A landscape with many peaks, sampled at points; each row gives a point and its height.
A climber steps from a point to the highest of its 2 nearest points, and stops where none of them is higher. Distance is the straight distance between rows; heights are no part of it.
Z568 height 323: [140 111 121 190 148  99 177 151 174 172 122 145 130  95  95 116 100 167
 154 132 100 123 140 190 130 156 143 147 192]
Z962 height 307: [130  82 129 113 108 139  87 153 172  94  93 122 108  88 127 124 143 130
 106 174 113 134 121 147 110 148 115 136 205]
Z922 height 168: [ 96 160 121 118 133 169 102 172  78 101 159  91 111 116 106 140 148 128
  44 135 158 137 126  91 162 116 140 100 158]
Z796 height 528: [105 126 178 117 134 107 160  79 130 131 135  92  94 170 156 148 103  79
 133 136 131 103 151 107  95 143 124 114  50]
Z462 height 197: [105 178 118  75 130 181 111 155  74  82 165  94 115 145 133 151 152 116
  75 105 143 124 130  69 155 105 123 120 112]
Z829 height 523: [118 118 101 142 140 155  96 178 106 116  98 136 135 107 134 129 128 139
  87 127 129 143  92 168 150 129 138  96 159]
Z171 height 215: [ 76 109 197  69 146 142 127 153 111  97  87 135 143 169 126 145 132  82
 144 107  67 121 117 121 151  66  98 166 144]
Z634 height 283: [145 106 112 136 134 151 119 118 129 115 102 119 126 148 129  70 119 156
 120 117 170 174 107 121  92  80 129 116 175]
Z638 height 423: [167 126 101 183 106 146 110  88 138 156 150 106 159 151 145 106 133 174
 141 108 204 142 153 128 138 125 128  86  84]
Z383 height 279: [100 108 133  98 188 150 147 128 130 115  98 169 133 180 114 111 102 156
 159 167  66 148 157 176  97  95 106 170 153]
Z258 height 278: [117 134 130  30 110 114 135  92 134 117 173  93  97 142 145 135 140 113
 132 147 113 111  98  94 123 125 125 127 113]
Z566 height 169: [181 159  63 179 157 140 145 162 106 133 107 180 160 158 130 112  86 162
 153  94 113 148 103 145 114  69 129 128 124]
Z512 height 418: [142 152 131  97 137 101 136  71 182 122 129 166  88 116 158 122 124 124
 167 154 113 153 113  98  70 172 132 166  90]
Z827 height 448: [176 127  37 154 106 132 138 121 111 158 134 157 155 108 150 120 133 184
 107 118 121 133 102 192 133 135 131  95 152]
Z742 height 476: [ 95  93 165  79 154 149 181 113 128 102  61 133 104 146 105 129  81  88
 145 142  91  94 190 147  95 110  87 204 160]
Z79 height 645: [ 98 157 187 147 113 125 173  84 124 138 179 103 125 175 118 135 118  78
  98 130 186  78 184  57  86 151 110  88 105]
Z654 height 567: [123 121 111 102  91 176  77 108 135 115 173  74 122 136 147 124 140 160
 137 165 173 163  93  97 121 121 181  92 100]
Z225 height 210: [103 132 167 139 131 134 129 149 139  78 100  91 103  87 125 135 134  97
 103 117 152 132 156 111 144 160 102 189 175]
Z358 height 694: [145 139 145 135 165 113 154 142 143 102  81 151 131 148 145 132  90  94
 170 107  92 116 139 141 108 115  80 201 124]
Z136 height 273: [119 129 175  86 134 114 120 132 124 119 124 123 132 151 130 129 145 101
 124  81 102 117  96  91 142  87 111 126 130]
Z279 height 128: [175 144  81 132 154 169 106 127  98 100  83 186 155 170 142 112  96 144
 155  97 115 167 106 131  88  67 114 148 100]
Z132 height 112: [130 134 146 136 120  83 184 101 100 122 118 102  99 121 118 165  79  65
 115  98 134  80 181 118 135 158  87 160 100]
Z151 height 339: [137 110 127 100 123 121 133 112 149 157 162  96 136 161 146  82 148 176
 118 127 142 152 103 141 120  83 139  77 161]
Z834 height 236: [ 96 159 140  37 130 154 152 124 111  74 158 101  88 150 119 122 149 113
 104 121 115 105 118  59 120 102 140 143 126]
Z431 height 424: [116  95  93 116 138 163  70 170 132 113  89 170 166 158 152 107 117 168
 117 166  71 164 115 192  71 104 153 115 162]
Z30 height 633: [ 69 140 122 116 131 148 117 138 105 114 167  77 118 104 149 150 154 100
 156 193 144 145 189 141 158 186 136 152  52]
Z457 height 23: [142 138 179 108 139 167  91  92 161 121 116 100 129 170 180  94 132 144
 145 105 163 163 107  80  87  84 149 113  83]
Z707 height 95: [108 124 169 117 120 121 145 138 122 136 167  65 130 152 107 105 154 120
  75 110 165  99 152  91 149  97 105  95 186]
Z563 height 525: [163 151 142 216 143 102 158 139 125 151 139 115 132 144 107 113 115 129
 135  78 169 101 137  97 143 126 104 130 136]
Z75 height 372: [154 133 122  88  82 106  95 108 149 111 125 158 115 101 135 141 156 124
 129 119 118 154  70  78 114 128 135 122 137]
Z320 height 518: [119 137  98  90  94 155 105  87 130 133 187  70 123 138 161 115 149 159
 171 182 174 142 140 120 129 140 141 121  67]
Z897 height 512: [202 112  48 135 101 116 126 130 109 134 112 191 148 102 119 119 135 165
  87 134  96 114 101 171  87 117 126 108 204]
Z103 height 239: [171 123 135 138 105 114 108 106 153 135  85 152 150 136 144  82 113 146
 140  97 150 166  76 102  80  73 140 118 151]
Z704 height 143: [123 130 161 182 121  93 153 142 103 137 128  75 148 126 143 154 103  79
 124 101 168  77 183 132 171 153  69 158 115]
Z235 height 459: [134 128 115 109  80 106 119 130 108 179 150 125 168 116 151 146 188 147
 109 108 118 100  95 160 203 130 124  72 113]
Z643 height 161: [170 134 107 186  93 130  98 133 130 153 109 157 184 119 162 139 117 154
 156  93 138 142  89 142 152 126 157 108  76]
Z199 height 113: [132 142 131 152 160 124 167 196 119 138 104 141 140 111  91 148 105 101
 131  97  99  81 131 153 192  92 101 154 171]
Z604 height 326: [129 143 161  83  98 146  90 127 136  78 104 122 109 121 152 147 159  98
 124  94 127 147  81  56 126 122 139 142 113]
Z839 height 710: [ 97 133 102  94 118 152  75 145 117 101 133 127 114 104 162 171 162 116
 154 185 116 160 122 152 161 177 136 135  64]
Z78 height 605: [140 133  96 115 126 141  97 155 108 123 115 123 138 124 170 149 134 134
 119 101 133 125 123 172 171 128  87 127 114]
Z806 height 382: [158 122  79 157 143 100 185 131 134 170 150 141 130 114 109 117 118 174
 121 116 104 111 136 204 146 144 111 118 178]
Z533 height 74: [156 123  90 177  95 113  82 163 155 139  74 180 175 101 182 146 113 147
 152 158  90 122 113 195 118 172 128 145 116]
Z192 height 474: [123 130 172 118 119  79 147  58 159 146 144 132 103 129 148 131 134  92
 171 137 137 123 127  75 107 158 133 139  43]
Z232 height 568: [121 112 137  80 142 145 152 118 123  77  69 133 123 163 148 104 127 106
 144 128 115 114 159 131 103  94  52 199 158]
Z773 height 421: [125 125 168 197 113  78 154 141 132 175 146 140 132  86  76 155 148 108
 136 111 131  88 126 117 200 158 137 123 135]
Z101 height 331: [120 112 113 179 157 149  97 146 124 132 140 149 137 142 128 128 112 160
 129 126 122 190  92 138 111 145 195  90  96]
Z979 height 380: [138 123  74 176 148 164 111 130 114 158 162 117 142 155 148 121 125 192
 116 121 155 165 126 162 139 143 156  71  86]
Z339 height 447: [104 115 119 157 149 139 122 149 140 120 142  88 112 114 128 120 130 151
 110 147 150 158 143 156 150 153 128 122 164]
Z906 height 494: [178 137 141 124  99  65 143 132 161 143 104 183 139  99 108 136 123 108
 149 102  86  94 106 132 122 120  98 166 189]
Z394 height 625: [117  99 119 105 101 194  44 130 126 109 134  96 164 125 167 154 135 143
 122 146 168 165  95 134 149 119 193  78  73]
Z73 height 219: [140 154 111 168 199 139 158 144 101 131 129 174 128 177  87 105 101 165
 144 108  98 165 114 128 107  76 147 128 125]
Z715 height 453: [139 119 147 186 131  62 174  89 147 183 161 150 118 113  75 138 128 118
 166 121 124 106 144 117 147 167 138 124  93]
Z850 height 330: [100 129 128  43 130 141 163 119 151  86 139  96  71 108 114 133 118 104
 117 159 108  92 165 121 106 159 111 184 172]
Z776 height 589: [109 131 176 121 109  85 178  74 130 148 155 102  81 146  91 151 109  82
  99 128 140  76 155  75 109 133 123  85 100]
Z603 height 254: [122 114 148 119 126 153 126 136 161  62  79 122  81  93 106 108 136 112
 115 141 131 137 144  91  88 139 118 180 204]
Z24 height 517: [107 131 135 175 154 107 155 106 138 141 161 122  93 107 100 136 137 119
 163 155 147 148 176 111 134 190 145 148  80]
Z236 height 162: [ 93 117 192 130 168 137 157 168 105 113 101 115 124 149 104 152 102  72
 139  91  93  93 147 133 158  91 109 170 138]
Z68 height 621: [120 100  88 161 106 123  89 133 111 132 119 186 131  65 105 141 150 101
 124 159 146 151  90 115 147 174 182  99  92]
Z548 height 350: [134 113 106 103 148 129 115 133 149 131 111 138 148 164 162  98 119 161
 153 133  93 160 124 186  97 103 104 134 148]
Z779 height 67: [122 146 150  94 143 149 150 102 112 131 150  84 127 194 136  80 138 128
  95 104 175 105 155  76 108  66 101 106 135]
Z99 height 399: [136 110 122  82  98 112 138 137 112 154 155 105 150 131 141 110 178 156
  87 101 120 110  94 157 171  87 114  80 188]
Z419 height 426: [167 129 119 117 107 102 123 128 140 117 111 163 119 100  99 128 149 127
 112 106 110 130  85 109 121 113 110 132 193]
Z571 height 586: [124 158 169 178 147 126 151 117 120 128 159 105 125 158 112 124 131 108
 108  93 173 107 166  64 123 141 112 126 122]
Z540 height 394: [127  97 149  68 152 140 142 136 169 124  90 134  83  95  87 145 112 103
 138 146  65  92 187 137  93 158  95 193 180]
Z223 height 578: [158 129 150 132 130  53 163 105 161 150 110 154 131 127 136 132  83  96
 169 105 102 100 118 132 113 123  96 163 126]
Z698 height 509: [116 142 137 133  86 114  82 148 105 157 116 135 155  93 130 151 199 113
 134 127 139 116 103 123 213 142 131  86  73]
Z991 height 574: [ 80 130 159 147 130 115 164 105 113 121 160  82 116 118 131 143 131  80
 150 168 155 121 211 116 126 190 131 158  63]
Z133 height 104: [158 126  80 142 123 111  99 112 153 136 116 169 148 127 179 141 114 152
 186 141 112 162 127 185 108 175 105 146  77]
Z309 height 601: [162 108  78 168 125 127 131 149 121 139  97 203 172 135 111 103 112 180
 112 164  66 133 121 183  54 103 173 121 214]
Z680 height 503: [121  65 106 143 154 159  91 178 120 120  87 186 171 125 112 103 118 144
  87 174  80 133  96 172  74 113 184 110 206]
Z943 height 692: [123 130  93  76 118 179  53 146 113 109 127 123 142 127 187 168 138 147
 119 144 128 160  96 167 158 132 138  98  76]
Z875 height 371: [112 101 143 146 168 130 160 149 161 151 126 118 101 103  71 105 114 157
 126 129 117 142 149 163 129 129 140 137 216]
Z158 height 82: [108 128 175 175 155 108 202 105 111 141 118  80 104 156 103 128  57  89
 106 111 153  84 207 134  97 127 102 129 116]
Z632 height 369: [160 154 123  92 130  96 157  59 157 114 110 140  82 113 160 100 127 110
 136 114 153 114 133  79  91 147  95 175 111]
Z518 height 94: [165 156  75  92 145 156  87 116 117  98 118 166 130 146 161 146 109 141
 136 109 106 170 103 128  92 126 124 136  74]
Z215 height 217: [107 125 133 142 200 125 169 145 143 156 123 168 143 174  96  98  84 170
 170 139  71 149 141 186 101  94 152 148 157]
Z353 height 130: [ 87 138 162 129 166 157 139 166  86 115 140 104 118 143  71 121 150 124
  76  99 129 121 145  97 164  78 122 122 180]
Z348 height 134: [153 144 105 170 129 129  94 122 112 139 126 165 145 124 153 160 132 131
 175 114 132 162 121 133 147 160 137 125  29]
Z265 height 470: [154 126 110 233 106 107 140 124 127 161 137 107 149 116 119 103 132 158
 125 108 200 123 150 127 158 147 121 112 131]
Z878 height 490: [117 141 155 189 136 114 126 184 138 152 105 160 126  71  80 159 136 130
 119 131 109 120  89 150 184 162 172 120 150]
Z443 height 172: [ 81 136 180 145 121 119 138 153 110 117 144  62 141  96 135 147 128  93
  91 145 172 113 196 122 175 174  91 163 137]
Z570 height 428: [ 81 132 102 103  99 125 139 126 121 135 209  80  93  86  87 125 152 139
 148 212 144 123 154 129 152 165 153 138 123]
Z684 height 375: [ 84 138 131  59 103 129 156 119 128 109 184  74  80  87  95 154 130 110
 115 166 129  93 152 102 149 171 132 160 156]
Z364 height 554: [128 134 109 147  75 157  52 130  96 137 117 141 162  73 121 144 176  99
 129 132 184 135 124 109 184 121 164  71  38]
Z673 height 194: [177 138 127 150  71 111  99 131 135 152 110 164 191 131 158 127 128 158
 137  70 123 143  62 124 122  82 176  92 130]
Z81 height 364: [151  99 124  96  87 131  79 160 131 101  82 167 130  80 111 141 163 115
  72 145 100 113  75 127 116 113 134 111 215]
Z812 height 558: [101 121 134 179 110 115 105 159 115 153 106 183 148  72 105 151 151 130
 116 159 108 143  68 150 164 173 209  82 116]
Z739 height 475: [ 96 128 107  93 101 112 148  84 114 150 215  69 115 141 126 120 130 124
 151 194 157 101 169 118 128 154 128 111  77]
Z331 height 324: [132 133 106  58 141 107 159  77 132 117 134 110  98 153 166 111 108 107
 129 125 131 113 145 125  97 125  88 144 111]
Z388 height 281: [114 130 143 150 169 124 136 147 137 145 164 143 116 147  90 129 127 164
 127 118  97 164 103 135 124 129 175  97 132]
Z18 height 43: [150 158 154 105 147 162 112  77 149 148 161  99 138 199 168 111 131 139
 133 101 180 114 134  85 100  88 120  86  69]

Where does a climber stop that starts at each point below?
Z133 => Z68
Z533 => Z68
Z215 => Z309
Z18 => Z79
Z457 => Z68
Z834 => Z79
Z739 => Z839
Z388 => Z79
Z875 => Z839
Z236 => Z358
